Each row is a point on a landscape with many valleys, with its height.
A ball rolls from a point to whichever of its 3 nearest points has the largest drop for the distance, and stops where none of them is lower. Distance is the straight distance between rows; heights are no part of it.
j269: 19 -3 -27 -10 3 -5 -9 -2 5 -9 0 -2 -10 -1 13 -5 44 -23 -3 2 -1 -7 -8 -3
 -3 11 -14 24 4 -13 14 -16 -3 -4  height 5.35
j631: 5 -14 -12 -8 -3 -7 -6 0 8 2 8 -1 -21 -5 14 -2 23 -25 -15 3 1 -13 2 -2 -2
 8 -10 14 14 -17 15 -10 0 4  height 5.76
j786: 8 -11 -6 -13 -6 0 -8 -11 4 9 7 -6 -33 -12 14 4 11 -33 -21 3 -4 -23 2 -3
 4 -1 -6 13 21 -17 17 -11 -1 10  height 6.22
j277: -18 -5 -5 -13 -13 8 -5 -1 -9 20 9 -1 -3 -7 -10 2 -25 -13 -23 1 -13 -8 1
 10 2 -13 -7 -3 7 -15 5 3 -15 16  height 4.30
j309: -14 -7 8 2 -2 1 1 -5 -3 14 8 -3 -2 -3 -13 9 -7 2 1 -7 -2 1 -2 6 -6 -7 2
 4 -3 -3 4 2 0 -2  height 3.15
j843: -1 4 -1 3 7 3 -3 0 11 2 -8 6 9 6 0 3 8 9 15 -6 8 -4 -8 1 -7 14 2 11 -1 3
 -3 0 5 -21  height 2.32
j947: -3 4 12 3 1 0 12 -3 -11 3 1 -9 -1 5 -11 2 -16 6 5 -5 3 9 5 -2 -2 -17 8
 -10 -2 12 -5 5 1 -2  height 1.21
j732: 2 7 16 13 2 0 11 0 -14 -4 -4 -5 4 7 -5 -4 -19 7 5 -2 6 12 7 -7 4 -16 11
 -23 -7 17 -16 2 7 4  height 5.41
j584: -17 -5 3 -9 -9 5 4 -9 -10 13 10 -7 -1 -3 -18 7 -14 0 -7 -3 -12 -2 2 8 -6
 -11 -4 -4 3 -9 5 5 -8 6  height 2.66
j810: 7 8 -19 -2 1 -4 1 -3 15 -1 -12 17 9 0 2 -4 33 4 17 -3 2 -16 -7 -6 -5 23
 -10 24 4 4 15 -3 1 -14  height 3.87
j789: -2 6 9 2 -5 6 16 -8 -21 1 6 -6 3 1 -8 -2 -27 5 -1 -7 2 5 5 2 6 -22 5 -27
 7 8 -3 6 4 5  height 1.98
j405: -8 -10 -6 3 -2 -2 -2 -1 10 5 4 8 -1 -5 3 2 18 -1 4 -2 3 -4 -4 -1 -5 13
 -13 14 -1 -10 6 0 4 -9  height 1.73
j899: -7 9 14 16 -6 6 11 -1 -19 2 0 0 9 3 1 -9 -33 13 -7 2 6 6 6 -4 10 -22 9
 -41 6 10 -7 4 11 12  height 0.58
j805: -3 4 10 0 -1 2 13 -6 -16 4 7 -10 2 6 -12 1 -22 4 0 -8 2 6 5 4 -2 -20 8
 -17 3 8 -5 4 1 -1  height 0.70
j446: -13 -7 -11 -12 -11 6 -7 2 -6 27 9 -1 -10 -5 4 -3 -34 -30 -40 3 -5 -18 -1
 10 19 -27 -7 2 8 -21 8 1 -23 17  height 3.56
j590: 3 -10 -4 -14 -12 8 -8 -5 -1 20 2 1 -22 -12 5 -1 -15 -31 -30 2 -10 -26 3
 9 10 -10 -9 8 15 -19 16 0 -10 15  height 3.88
j495: 4 12 17 26 4 -3 6 5 -1 -21 -10 -3 16 -1 5 -6 -16 26 14 12 1 20 9 -8 10
 -7 7 -24 -22 17 -21 10 13 16  height 1.25
j969: -7 -8 -2 6 3 -4 -3 -2 9 10 3 7 -1 -2 -3 4 11 2 4 -4 1 -6 -4 1 -6 11 -7
 11 -4 -7 4 -2 4 -12  height 2.11
j753: -13 -17 2 -2 -6 0 -5 0 6 10 5 4 -13 -6 -6 4 3 -8 -8 0 -7 -7 3 1 -8 2 -9
 4 2 -14 9 -1 0 7  height 4.39
j38: -13 1 4 -8 -6 4 10 -10 -17 9 13 -11 4 0 -17 3 -26 0 -6 -6 -8 2 2 9 0 -20
 1 -16 7 -5 0 4 -6 1  height 1.35
j124: -2 11 20 28 -2 5 3 3 -8 -12 -5 -1 12 2 2 -13 -28 22 3 13 4 15 9 -5 13
 -18 11 -39 -11 15 -7 9 16 21  height 4.58
j723: 25 20 7 -8 7 3 -5 12 15 -30 -13 7 21 3 3 -2 14 30 25 0 -2 9 -6 7 -7 31
 23 7 -16 22 -7 8 9 -9  height 2.08
j414: -1 8 18 28 0 -1 5 5 -5 -15 -6 1 13 2 2 -11 -24 23 10 16 3 16 9 -3 7 -14
 11 -32 -15 17 -15 4 16 21  height 2.83
j710: 3 12 -14 -1 3 0 -2 0 16 -4 -12 15 11 4 1 -2 25 9 23 -3 4 -10 -7 -4 -6 26
 -6 20 2 12 5 -1 5 -16  height 7.37
j139: 7 9 14 17 -2 -1 7 3 -15 -4 -3 -6 6 7 -4 -11 -20 11 1 1 6 11 11 -7 2 -15
 11 -28 -4 20 -9 7 9 10  height 7.14
j222: -4 -1 6 3 10 0 -2 4 2 5 -6 -6 3 6 -2 10 -1 10 11 -6 6 7 -4 0 -5 3 10 4
 -7 10 -10 1 0 -15  height 5.95
j961: -13 -2 6 -5 -6 6 12 -10 -14 5 11 -8 -1 -2 -17 6 -20 2 -1 -6 -4 1 3 8 -5
 -17 3 -8 4 -5 1 4 -5 5  height 1.67
j637: -11 -7 2 4 6 2 1 3 7 9 0 2 1 1 -7 8 6 0 6 -3 5 -2 -4 3 -8 3 -2 10 -5 -2
 2 1 3 -16  height 3.19
j349: -7 0 0 3 7 3 -2 -2 7 5 -4 3 7 7 -3 8 8 8 14 -7 7 -1 -9 -1 -5 9 0 12 -3 4
 -3 1 1 -20  height 2.33
j620: 7 -10 -10 -12 6 -4 -5 -11 3 1 6 -9 -28 -8 17 1 22 -35 -20 3 0 -20 -2 -3
 5 3 -7 17 20 -17 20 -16 -2 8  height 6.01
j418: 0 11 17 24 -1 3 5 4 -12 -8 -5 -2 9 5 1 -11 -26 18 3 10 7 14 8 -6 9 -19
 13 -36 -9 13 -11 7 15 16  height 6.02
j614: -8 1 9 -4 -6 6 14 -6 -19 4 10 -10 2 3 -15 0 -27 3 -5 -8 -2 6 6 6 -1 -22
 6 -18 7 1 -1 4 0 2  height 1.02
j836: 7 7 14 11 6 -5 6 5 -6 -4 -7 -12 3 6 -1 2 -15 11 7 -3 9 19 6 -10 0 -8 14
 -11 -11 18 -13 5 2 -3  height 3.28
j523: -19 -6 -10 -15 -17 6 -7 2 -10 21 13 0 -5 -4 -5 -1 -31 -18 -32 2 -9 -10 3
 11 11 -23 -7 -3 10 -19 4 5 -21 18  height 3.29
j118: -14 -11 5 0 -2 0 0 -2 2 13 7 2 -10 -6 -11 8 -2 -1 -3 -2 -7 -5 0 2 -10 2
 -4 6 -2 -9 7 1 1 -2  height 3.74
j26: 20 -2 -22 -13 17 2 -6 -8 3 1 9 -11 -22 -3 16 -3 46 -31 -16 3 -2 -11 -16
 -3 4 12 -10 29 9 -13 14 -23 -11 4  height 1.32
j330: 23 20 7 -5 9 0 2 17 13 -30 -11 5 24 6 5 -2 8 36 19 3 -2 15 -4 3 -2 28 24
 2 -18 21 -14 9 7 -7  height 2.38
j744: -8 -5 -2 3 3 -3 -1 3 11 8 -1 10 5 -1 -1 5 13 1 6 -3 5 -5 -4 -2 -8 9 -8
 11 0 -7 3 0 5 -14  height 1.97
j891: -10 -13 1 1 -4 -4 -4 -3 9 9 6 7 -8 -1 -2 1 10 -8 -5 -1 -4 -6 -1 1 -6 6
 -10 7 -1 -11 9 -1 4 -3  height 3.77
j924: -12 -9 -1 -9 -14 9 -7 -2 -1 18 7 3 -12 -6 -9 3 -14 -11 -20 0 -13 -11 3 8
 -1 -8 -6 0 5 -17 9 -1 -9 14  height 4.77
j804: 11 10 4 -1 11 0 -2 9 7 -7 -12 0 12 8 3 6 0 16 17 -6 8 13 -4 -6 -2 12 15
 2 -8 16 -17 0 0 -20  height 6.71
j320: 5 10 18 19 -2 -3 8 2 -9 -12 -6 -5 8 5 3 -10 -20 15 5 7 5 15 9 -8 4 -14
 12 -26 -12 19 -13 5 10 14  height 2.07
j823: -6 1 13 -3 0 2 12 -6 -14 8 3 -12 0 4 -16 2 -16 3 5 -7 -2 5 3 3 -4 -16 6
 -9 1 1 -4 5 -2 -4  height 1.04
j629: 5 7 16 11 2 -2 9 1 -11 -5 -5 -6 2 4 -2 -3 -16 11 6 0 9 16 6 -8 -1 -13 14
 -16 -9 18 -11 5 4 3  height 3.61
j595: -7 0 -2 4 9 -2 -3 -2 12 5 -2 5 8 3 0 4 11 3 11 -6 7 -6 -8 1 -5 12 -3 14
 -3 1 -4 -2 7 -21  height 2.21
j869: 11 15 2 -2 12 3 -7 8 11 -8 -11 6 14 10 2 6 7 16 19 -5 7 4 -8 -4 -1 20 14
 6 -4 18 -12 1 5 -20  height 6.56
j920: -2 -18 -3 -11 -10 0 -7 -3 9 7 5 3 -20 -8 4 1 8 -21 -17 2 -9 -15 5 1 -3 7
 -13 5 8 -16 14 -5 1 8  height 5.36
j13: -19 -2 0 -9 -7 3 10 -8 -19 5 16 -5 8 -2 -13 4 -30 -4 -13 -1 -7 -1 5 11 6
 -25 -4 -15 12 -10 -6 6 -15 6  height 1.58
j882: -23 -6 -8 -12 -15 6 -6 -1 -10 16 14 0 -3 -2 -7 5 -30 -15 -26 1 -10 -7 3
 11 7 -21 -7 -3 11 -19 -1 3 -21 18  height 2.73
j656: -15 1 2 -5 -5 5 15 -8 -19 6 16 -6 5 0 -11 3 -33 0 -12 -5 -7 0 3 9 5 -24
 0 -16 10 -6 -1 7 -9 7  height 1.37
j298: -4 3 11 4 6 -1 4 2 -2 4 -3 -8 1 3 -5 6 -6 6 12 -9 9 11 -2 -5 -1 -4 9 -1
 -7 11 -10 0 0 -11  height 7.06
j698: 0 -16 -4 -4 -5 -4 -6 2 8 5 6 5 -17 -9 7 1 13 -19 -11 3 -2 -12 4 1 -5 8
 -14 10 8 -17 13 -4 0 2  height 5.63
j357: -8 4 9 3 -3 7 16 -8 -21 3 10 -5 8 2 -5 -6 -34 2 -8 -5 2 5 9 3 8 -26 5
 -32 11 5 -6 4 2 4  height 1.75
j898: -11 -1 8 -2 -6 2 10 -6 -12 7 8 -9 -1 1 -17 6 -15 4 -1 -4 -7 4 1 6 -5 -12
 0 -5 0 -3 3 3 -3 -1  height 1.42
j759: -8 -9 -10 -14 -14 10 -9 0 -2 23 4 4 -16 -7 0 -3 -24 -23 -30 2 -11 -16 2
 11 8 -12 -9 4 13 -18 10 2 -15 16  height 3.69
j973: 24 18 9 -7 9 4 -5 12 16 -32 -16 9 21 4 4 -2 19 30 25 1 -4 8 -6 8 -10 35
 26 12 -14 25 -8 5 10 -6  height 2.10
j353: -5 11 23 31 2 -1 3 3 -3 -18 -9 -4 16 2 4 -10 -23 29 12 19 3 12 7 1 14
 -12 6 -29 -18 13 -11 10 17 21  height 3.64
j77: -6 8 20 26 -2 7 4 1 -10 -7 -4 -1 14 3 2 -11 -34 26 0 13 4 11 7 -2 12 -20
 14 -42 -6 9 -8 8 15 21  height 5.23
j513: -13 -7 8 1 2 4 4 -3 0 10 2 -3 0 0 -11 9 0 1 7 -5 2 -1 -2 2 -7 -2 -2 8 -6
 0 1 3 -1 -10  height 3.16
j780: 2 8 15 18 -3 4 11 0 -17 -3 0 -3 7 5 0 -10 -24 13 -2 5 5 10 7 -6 9 -19 10
 -38 -1 13 -9 7 14 13  height 6.81
j370: 8 -13 -8 -14 0 -4 -6 -6 3 1 7 -8 -30 -8 15 1 17 -30 -18 2 -3 -14 0 -2 4
 2 -11 16 19 -17 20 -11 -3 9  height 5.83
j384: 8 11 11 18 2 -8 11 6 4 -23 -10 -2 17 1 12 -2 -9 27 14 12 1 22 7 -11 7 5
 10 -13 -23 18 -22 7 3 6  height 2.63
j799: 12 -2 -27 -6 -2 -9 -2 -1 7 -9 -5 8 1 -3 9 -5 44 -9 7 1 -2 -6 -4 -4 -5 18
 -16 18 2 -8 13 -8 0 -10  height 4.12
j639: -4 8 19 31 1 -3 6 0 0 -20 -11 -4 16 -1 7 -6 -22 32 14 16 3 15 8 -5 12
 -12 2 -27 -24 13 -17 11 14 20  height 1.14
j942: 4 6 5 2 11 3 -4 4 7 -1 -10 -1 10 7 0 7 0 9 17 -9 10 3 -10 -2 -3 8 9 3 -7
 11 -12 0 2 -22  height 6.80
j672: -19 -4 -3 -11 -12 8 1 -5 -13 13 15 -3 1 -3 -14 6 -27 -7 -17 0 -10 -3 3 6
 3 -17 -3 -8 5 -13 -1 2 -17 12  height 3.32
j576: 4 -16 -11 -5 -1 -8 -6 2 8 -1 6 4 -13 -5 10 -3 29 -21 -8 1 0 -7 2 -6 -3
 12 -15 14 8 -18 11 -7 -2 -3  height 5.40
j702: -1 2 10 2 2 -3 6 -1 -9 2 0 -10 0 4 -9 7 -12 7 9 -4 6 9 2 -3 -4 -12 11 -7
 -5 12 -6 -2 1 -7  height 2.22
j391: -14 -12 4 3 -1 -1 -3 -3 3 13 7 5 -5 -5 -7 5 7 -2 1 -3 -3 -7 0 3 -9 6 -8
 7 -4 -10 6 -1 4 -3  height 3.21
j896: 9 7 8 6 5 -4 2 10 -2 -6 -8 -7 2 5 -1 0 -7 13 10 -7 7 17 4 -7 1 -2 15 -9
 -12 18 -17 3 0 -7  height 2.79
j301: -16 -3 -2 -9 -12 8 5 -7 -14 14 14 -7 1 -4 -16 4 -24 -3 -11 -2 -9 1 2 12
 -1 -17 -4 -11 7 -11 1 3 -12 9  height 2.51
j806: 22 -3 -28 -14 10 -2 -10 -7 0 -7 2 -7 -16 -1 11 -1 51 -27 -4 6 -3 -4 -9
 -2 -3 16 -13 26 5 -12 12 -21 -11 0  height 4.34
j491: 18 -7 -26 -9 1 -9 -6 -1 8 -7 -2 5 -6 -3 8 -4 43 -17 -3 3 0 -4 -3 -3 -6
 13 -16 17 4 -11 14 -8 -4 -4  height 4.96
j762: -9 10 24 31 3 3 3 5 -5 -15 -3 -1 20 3 2 -4 -30 30 7 20 7 13 6 7 18 -24
 10 -38 -18 6 -9 9 24 23  height 6.38
j327: -6 -13 -3 -8 -14 6 -10 -1 2 17 4 5 -16 -10 -3 3 -12 -22 -25 1 -11 -16 3
 8 2 -5 -8 4 9 -15 12 -1 -5 15  height 3.98
j997: -13 -8 -11 -13 -14 9 -10 2 -7 25 8 2 -11 -2 0 -1 -27 -24 -35 3 -9 -12 1
 11 14 -20 -6 0 8 -19 8 1 -20 16  height 3.54
j390: 2 9 12 7 2 1 17 -3 -16 0 0 -5 3 4 -7 -5 -25 6 1 -3 3 11 7 -3 -1 -20 13
 -22 2 13 -5 4 2 3  height 4.62
j886: 6 14 -13 -1 6 6 -3 -2 13 -7 -14 16 14 4 2 -1 24 13 25 -5 3 -10 -10 -1 -7
 27 3 22 4 13 4 -3 5 -16  height 8.20
j64: 2 3 11 5 9 3 2 4 2 -1 -3 -6 3 6 -3 8 -4 11 14 -8 6 11 0 -4 -2 -1 10 -3
 -8 13 -10 1 0 -16  height 8.26
j892: -5 9 9 7 -2 6 16 -3 -22 4 6 -4 10 2 -6 -6 -32 6 -5 -3 1 5 10 -1 11 -24 8
 -35 6 9 -7 6 4 6  height 1.99
j745: 14 17 -6 -2 12 6 -9 1 13 -13 -16 14 14 8 1 1 16 18 26 -5 7 0 -9 4 -6 28
 12 15 1 18 -4 1 5 -17  height 3.75
j858: -15 -8 3 3 1 0 -1 -3 4 11 3 4 -2 -1 -6 4 7 0 4 -3 -3 -3 -1 2 -9 5 -5 9
 -3 -6 7 0 3 -11  height 2.67
j659: -6 8 21 33 3 2 3 2 -1 -18 -10 0 21 2 2 -9 -27 30 10 21 5 13 4 3 18 -23 8
 -33 -21 10 -11 11 24 20  height 1.56
j569: 15 13 8 1 7 -4 0 12 8 -19 -10 0 16 7 8 1 -2 24 13 -2 5 20 -1 -8 3 14 16
 -6 -17 20 -22 7 -1 -11  height 2.19
j398: 4 6 13 7 0 0 11 -1 -16 -1 0 -10 2 6 -10 -2 -20 6 7 -3 4 13 6 -3 2 -18 10
 -19 -2 16 -9 3 2 3  height 3.26
j305: 8 15 -16 -4 6 -1 -3 -1 14 -8 -18 15 14 5 2 2 30 13 28 -3 3 -9 -7 -3 -8
 27 0 22 3 15 8 -3 4 -11  height 9.23
j958: 1 -13 -12 -1 -3 -10 -4 0 12 0 2 9 -8 -5 11 -2 25 -11 -3 1 1 -8 -1 -3 -7
 13 -18 15 5 -13 11 -8 0 -4  height 4.90
j634: 8 -12 -19 -4 0 -9 -1 2 5 -5 -1 8 -6 0 9 -3 34 -14 0 4 3 -6 -6 -3 -3 13
 -21 20 7 -15 13 -5 -3 -5  height 4.98
j204: -15 -10 3 -6 -8 6 -2 -3 -4 16 9 -2 -9 -4 -17 5 -6 -4 -9 -3 -10 -6 3 7 -9
 -7 -2 5 -3 -11 7 3 -5 6  height 5.75
j267: -10 -3 11 2 5 2 3 -4 -6 9 4 -7 -5 3 -9 10 -7 2 6 -7 -1 1 -1 -1 -8 -6 4 1
 -6 1 -4 0 2 -8  height 3.01
j283: -27 -2 -5 -14 -11 0 0 -4 -16 12 19 -3 4 -4 -6 1 -38 -11 -23 1 -7 -2 3 11
 9 -25 -8 -11 12 -17 -7 4 -25 13  height 2.61
j238: 2 7 14 4 5 0 5 5 -6 -2 -5 -12 1 7 -6 6 -10 8 11 -5 9 14 5 -5 -5 -4 11 -6
 -9 16 -12 4 1 -8  height 4.50
j286: 16 -9 -26 -10 5 -7 -9 -4 2 -8 2 -4 -14 1 11 -3 41 -26 -9 4 2 -3 -4 -3 -1
 12 -15 24 8 -14 17 -16 -3 -2  height 3.62
j232: -10 1 6 0 -3 7 15 -8 -23 2 12 -5 7 1 -13 0 -30 2 -6 -7 -3 3 9 6 6 -23 3
 -25 11 3 -4 5 -5 2  height 1.39
j628: 13 9 11 6 5 -9 8 12 6 -25 -11 0 16 4 9 0 -7 24 16 3 5 22 2 -12 6 9 15
 -10 -21 21 -25 8 1 -1  height 4.47
j223: 8 1 -22 -3 -1 -9 1 -3 11 -4 -8 14 4 -1 4 -5 38 -1 7 -1 -4 -8 -6 -6 -2 17
 -16 24 0 -6 16 -4 1 -11  height 3.86
j536: 17 -9 -21 -9 2 -3 -8 -1 4 -7 5 -2 -12 -3 13 -3 38 -24 -8 3 1 -9 -3 -3 -1
 10 -15 20 9 -14 13 -15 -3 -4  height 4.91
j840: -6 -16 -4 2 -2 -4 -6 2 8 5 5 8 -11 -7 3 -3 16 -10 -8 1 -3 -8 1 0 -7 9
 -10 10 4 -14 11 -1 3 -2  height 4.22
j361: -8 0 4 5 6 2 2 0 6 8 -1 -2 2 5 -4 7 5 7 10 -5 9 2 -6 -2 -4 7 2 10 -5 4
 -6 -1 3 -20  height 2.93
j103: -9 -6 7 5 7 2 0 -2 2 10 4 -3 -4 2 -7 6 0 1 10 -8 3 -1 -3 2 -8 1 -1 8 -9
 2 -1 2 4 -13  height 3.36
j541: 0 -7 -13 2 -1 -8 -1 -1 10 2 -3 11 3 -1 6 -4 25 -6 9 -2 -1 -9 -4 -5 -2 16
 -14 16 2 -6 10 -5 6 -13  height 5.11
j442: -5 12 17 21 -6 8 7 2 -11 0 1 -3 10 5 3 -15 -34 15 -6 8 3 9 7 -1 15 -21
 15 -43 0 11 -10 5 15 18  height 4.18
j779: 17 -6 -24 -13 10 -4 -8 -8 1 -4 6 -11 -22 -1 16 -2 40 -31 -11 4 5 -6 -10
 -3 2 11 -15 25 12 -16 16 -21 -6 4  height 0.51
j17: 18 15 4 -4 6 -7 3 13 11 -24 -9 5 20 5 5 -1 1 30 13 -1 1 19 -3 -4 2 18 18
 -3 -18 21 -20 8 5 -10  height 2.49
j182: 2 -11 -4 -14 -13 4 -11 -5 2 13 0 -1 -27 -13 5 1 -8 -31 -28 0 -10 -24 2 8
 5 -8 -10 7 14 -15 17 -2 -8 13  height 3.91
j229: 12 12 8 2 7 -4 1 11 8 -14 -12 -2 12 6 5 2 -4 19 13 -1 10 17 0 -8 3 9 17
 -6 -14 17 -20 6 0 -10  height 2.06
j534: -1 8 -11 3 9 3 -4 0 15 2 -10 13 13 5 0 2 18 9 22 -6 9 -8 -9 -1 -6 19 1
 17 2 10 1 -3 2 -16  height 0.57
j583: 11 -11 -16 -10 2 -7 -7 -2 6 -2 9 -3 -22 -7 15 0 32 -28 -11 3 2 -12 -4 -2
 -2 6 -12 15 14 -17 16 -13 -2 3  height 5.60
j711: -13 -1 5 -1 -5 6 16 -12 -24 6 12 -3 12 0 -8 -4 -34 -1 -11 -8 -3 1 9 7 9
 -29 1 -28 12 -3 -8 5 -5 4  height 1.78
j796: 8 13 -4 -2 10 3 -8 3 12 -7 -12 11 12 5 1 4 13 14 22 -5 6 -6 -13 2 -5 20
 7 16 1 13 -4 -2 2 -21  height 8.68
j425: 4 -15 -3 -11 -10 2 -6 -2 5 12 5 -2 -27 -12 10 4 5 -25 -20 4 -7 -18 6 4 1
 1 -9 9 16 -17 18 -4 -2 11  height 5.99
j873: -14 -8 3 -10 -10 3 -6 -3 -3 16 9 -1 -12 -4 -12 6 -11 -5 -14 2 -13 -7 1
 12 -7 -5 -7 0 3 -15 6 2 -6 7  height 6.40
j376: 6 2 -19 -1 1 -6 1 -4 11 -2 -9 13 7 1 2 -2 29 4 15 -3 2 -11 -6 -4 -4 20
 -14 21 1 0 7 -2 3 -13  height 3.35
j570: 8 10 16 18 -1 -7 7 8 0 -16 -12 -4 12 6 7 -3 -11 22 12 5 3 22 9 -12 6 -1
 11 -16 -19 20 -21 8 4 7  height 1.94
j694: 9 -13 -14 -13 1 -8 -6 -3 1 -1 5 -5 -21 -7 20 0 27 -28 -13 6 0 -10 -5 -2
 1 8 -11 18 17 -15 16 -14 -3 3  height 5.64
j517: -27 -5 -7 -14 -13 7 -1 -1 -16 17 15 -1 0 -4 -7 -1 -33 -12 -27 2 -9 -3 5
 6 6 -25 -6 -7 11 -18 -6 5 -21 15  height 1.59
j919: 19 21 4 -6 11 3 -9 11 12 -22 -18 10 19 5 -1 0 13 25 25 -2 5 6 -6 3 -7 31
 20 9 -5 21 -11 5 5 -13  height 1.79
j941: -14 -13 6 -5 -9 3 -1 -3 -1 12 5 2 -10 -5 -11 6 -4 -6 -8 -1 -8 -5 2 8 -6
 0 -8 3 2 -12 7 0 -3 2  height 4.54
j120: 16 19 -1 -3 12 8 -10 5 16 -17 -19 12 12 7 0 -1 18 20 31 -2 2 -3 -8 2 -11
 30 17 13 0 21 -7 3 4 -15  height 2.03
j321: 7 10 13 15 2 -9 9 6 -1 -11 -8 -4 9 5 2 -3 -13 16 12 3 7 20 9 -12 4 -4 13
 -19 -15 21 -17 6 3 4  height 1.74
j324: -6 -17 -3 -7 -11 2 -7 -2 2 10 6 4 -18 -8 -3 3 -1 -17 -17 1 -9 -13 3 6 -5
 -1 -10 3 8 -17 12 -3 -2 12  height 4.75
j895: -7 -12 -5 -15 -14 7 -11 0 -1 20 2 2 -18 -8 -2 3 -19 -22 -29 1 -12 -16 5
 9 5 -9 -8 4 10 -17 12 -2 -9 14  height 3.78
j108: 15 14 5 -1 7 0 -1 13 12 -22 -12 2 16 5 7 -1 -1 20 14 -1 5 17 -3 -4 2 15
 22 -3 -15 17 -19 5 -1 -13  height 1.84
j33: 7 9 11 15 3 -7 8 9 4 -18 -8 -6 15 4 5 -1 -10 25 13 4 5 23 7 -15 7 5 11
 -13 -18 20 -22 9 4 3  height 2.82
j190: -4 0 -8 4 6 0 -2 -3 11 5 -3 10 9 1 -2 1 18 4 13 -6 6 -9 -9 -2 -6 14 -8
 17 -1 -2 0 -1 4 -17  height 2.13
j906: 3 -10 -16 1 0 -10 -3 0 9 3 2 12 -1 -3 7 -4 30 -11 1 3 1 -9 -4 -2 -5 10
 -17 17 3 -11 11 -4 2 -8  height 5.03
j423: 19 -4 -24 -13 9 -4 -7 -2 5 -5 7 -7 -20 -3 15 -1 42 -27 -11 2 1 -9 -9 -1
 0 14 -12 25 12 -15 12 -18 -8 -2  height 1.38
j48: -8 -18 -1 -5 -7 2 -6 1 8 12 6 4 -15 -8 -5 4 11 -15 -12 1 -7 -9 2 4 -5 3
 -11 5 3 -17 9 0 1 4  height 4.37
j408: -10 -16 2 -4 -9 -1 -5 1 6 13 4 6 -9 -7 -6 4 6 -10 -9 0 -6 -9 1 3 -8 6
 -10 8 2 -14 13 -1 0 0  height 4.15
j914: 13 -8 -26 -4 -4 -9 -6 0 6 -6 -3 9 -2 -2 7 -3 38 -12 1 1 -1 -5 -4 -4 -4
 14 -18 20 8 -12 14 -7 0 -9  height 4.46
j362: -17 -8 -12 -15 -11 5 -11 3 -9 27 13 1 -5 -4 -4 -1 -33 -23 -37 5 -7 -7 1
 10 15 -25 -9 1 12 -21 2 2 -24 17  height 3.39
j62: -7 -2 10 3 6 -1 6 -1 -4 9 1 -9 -3 4 -9 11 -3 3 10 -10 6 4 -1 0 -6 -5 5 0
 -3 6 -4 -1 -1 -12  height 3.30
j592: 12 -10 -18 -11 5 -7 -8 -1 5 -6 6 -2 -17 -3 11 -2 33 -26 -12 4 3 -9 -4 -3
 1 9 -13 16 12 -16 19 -15 -3 4  height 5.50
j217: 5 8 16 19 0 -5 9 5 -5 -11 -8 -4 10 1 3 -6 -19 17 9 7 5 19 10 -9 6 -9 9
 -23 -16 20 -17 7 7 10  height 1.65
j346: 17 17 5 -3 9 5 -4 13 12 -21 -15 8 18 7 5 0 7 25 19 -4 3 12 -6 2 -3 21 18
 1 -11 18 -15 5 6 -12  height 1.34
j643: -15 -5 11 -1 3 1 2 -3 -4 10 3 -9 -4 0 -15 9 -9 3 6 -7 0 -1 -2 3 -7 -8 0
 2 -6 0 2 0 -2 -5  height 3.07
j141: 7 12 0 -1 12 6 -8 5 14 -8 -13 7 14 8 0 4 10 15 20 -8 8 0 -9 0 -3 18 12
 10 1 14 -11 -1 5 -21  height 6.04
j93: 24 19 7 -8 10 4 -9 9 16 -30 -19 9 18 3 0 -1 20 27 31 -4 -1 3 -6 8 -12 34
 23 13 -6 23 0 6 9 -10  height 1.96
j380: 13 -3 -14 -14 14 -4 -3 -11 4 2 12 -11 -25 -4 18 2 37 -35 -18 4 1 -10 -11
 -3 6 8 -8 26 17 -15 17 -22 -6 5  height 0.48
j856: -7 -1 14 -2 4 0 6 -3 -7 6 3 -10 -1 3 -12 9 -13 5 7 -7 2 7 0 0 -5 -11 6
 -1 -4 6 -1 1 2 -9  height 2.92
j178: 3 -17 -7 -6 -2 -5 -5 -1 6 4 5 -1 -19 -11 9 1 13 -25 -13 1 -2 -17 1 0 -4
 6 -11 12 11 -18 15 -5 2 5  height 5.80
j407: -23 -2 -1 -8 -11 5 3 -5 -17 10 15 -7 4 -1 -14 2 -31 -4 -17 -1 -10 -2 0 9
 5 -21 -4 -9 11 -14 -5 4 -16 10  height 1.76
j850: 4 -16 -7 -6 -3 -6 -5 2 6 1 6 4 -18 -6 9 -4 23 -22 -12 1 0 -10 -1 -1 -6
 10 -12 12 12 -15 16 -6 0 1  height 5.86
j76: 10 7 10 9 5 -4 5 8 2 -12 -8 -5 9 5 3 1 -6 16 12 1 7 19 4 -12 4 -2 13 -11
 -13 21 -20 7 1 -6  height 2.12
j773: 3 9 15 10 -2 0 13 0 -14 0 -2 -5 3 4 -4 -6 -23 10 2 2 3 12 6 -6 2 -21 11
 -27 0 17 -8 3 6 7  height 6.83
j923: -17 -8 -7 -13 -15 8 -9 1 -7 21 6 0 -9 -3 -5 -2 -26 -17 -28 0 -13 -10 2
 11 6 -16 -8 0 7 -19 7 2 -16 18  height 3.50
j820: 18 1 -24 -13 16 4 -11 -11 -1 1 5 -6 -23 -2 15 -3 50 -35 -10 4 -4 -11 -17
 -1 1 19 -11 33 5 -11 14 -27 -12 1  height 3.79
j50: 13 13 9 4 5 -6 5 11 10 -24 -13 -2 20 5 11 1 -1 27 15 2 2 18 2 -8 6 14 16
 -9 -17 14 -23 9 4 -3  height 3.17
j417: 1 2 -13 4 6 -4 -5 -2 13 0 -5 16 9 1 3 -3 23 4 14 -4 2 -10 -7 -3 -6 18 -8
 20 0 0 6 -2 2 -17  height 2.64
j496: 22 1 -31 -12 2 -7 -8 -3 4 -12 -5 1 -4 0 10 0 51 -13 2 4 -3 -4 -6 -4 -3
 12 -17 25 2 -11 15 -14 -5 -7  height 6.27
j220: 2 11 17 26 0 -6 7 4 -3 -13 -6 -3 10 2 2 -11 -18 21 9 12 4 18 8 -10 6 -11
 8 -26 -18 17 -16 9 13 16  height 1.46
j123: 5 -7 -20 -4 -1 -10 -7 -1 9 -1 -2 10 0 -1 7 -7 31 -8 2 -2 -1 -10 -3 -3 -6
 14 -17 17 3 -7 9 -4 0 -8  height 5.12
j546: -3 -11 -8 -1 -5 -6 -6 1 9 7 5 8 -10 -5 2 0 22 -13 -2 -1 -2 -8 3 -4 -5 13
 -16 15 6 -14 11 -3 5 -2  height 4.60

Call two points neighbours if one is among the 3 nearest of the other. Go from one point of each pair to the other, from neighbour to neighbour, staying as low as possible. Name the highest point that can't be avoided.
j346 / j380 | j269
j108 / j639 | j76
j639 / j805 | j629
j899 / j805 | j892
j517 / j899 | j283
j405 / j899 | j637

For each start below, name the point where the ball stops.
j620 | j779
j301 | j805
j182 | j517
j178 | j517
j786 | j779
j583 | j779
j513 | j805
j850 | j405
j924 | j517
j222 | j405
j309 | j805
j672 | j805
j48 | j405
j873 | j405

For each start below, name every point that the ball comes to, in order.
j62 | j856 j702 j947 j805
j103 | j267 j856 j702 j947 j805
j753 | j408 j891 j391 j858 j969 j405
j906 | j958 j546 j840 j891 j391 j858 j969 j405
j631 | j583 j592 j536 j286 j423 j779
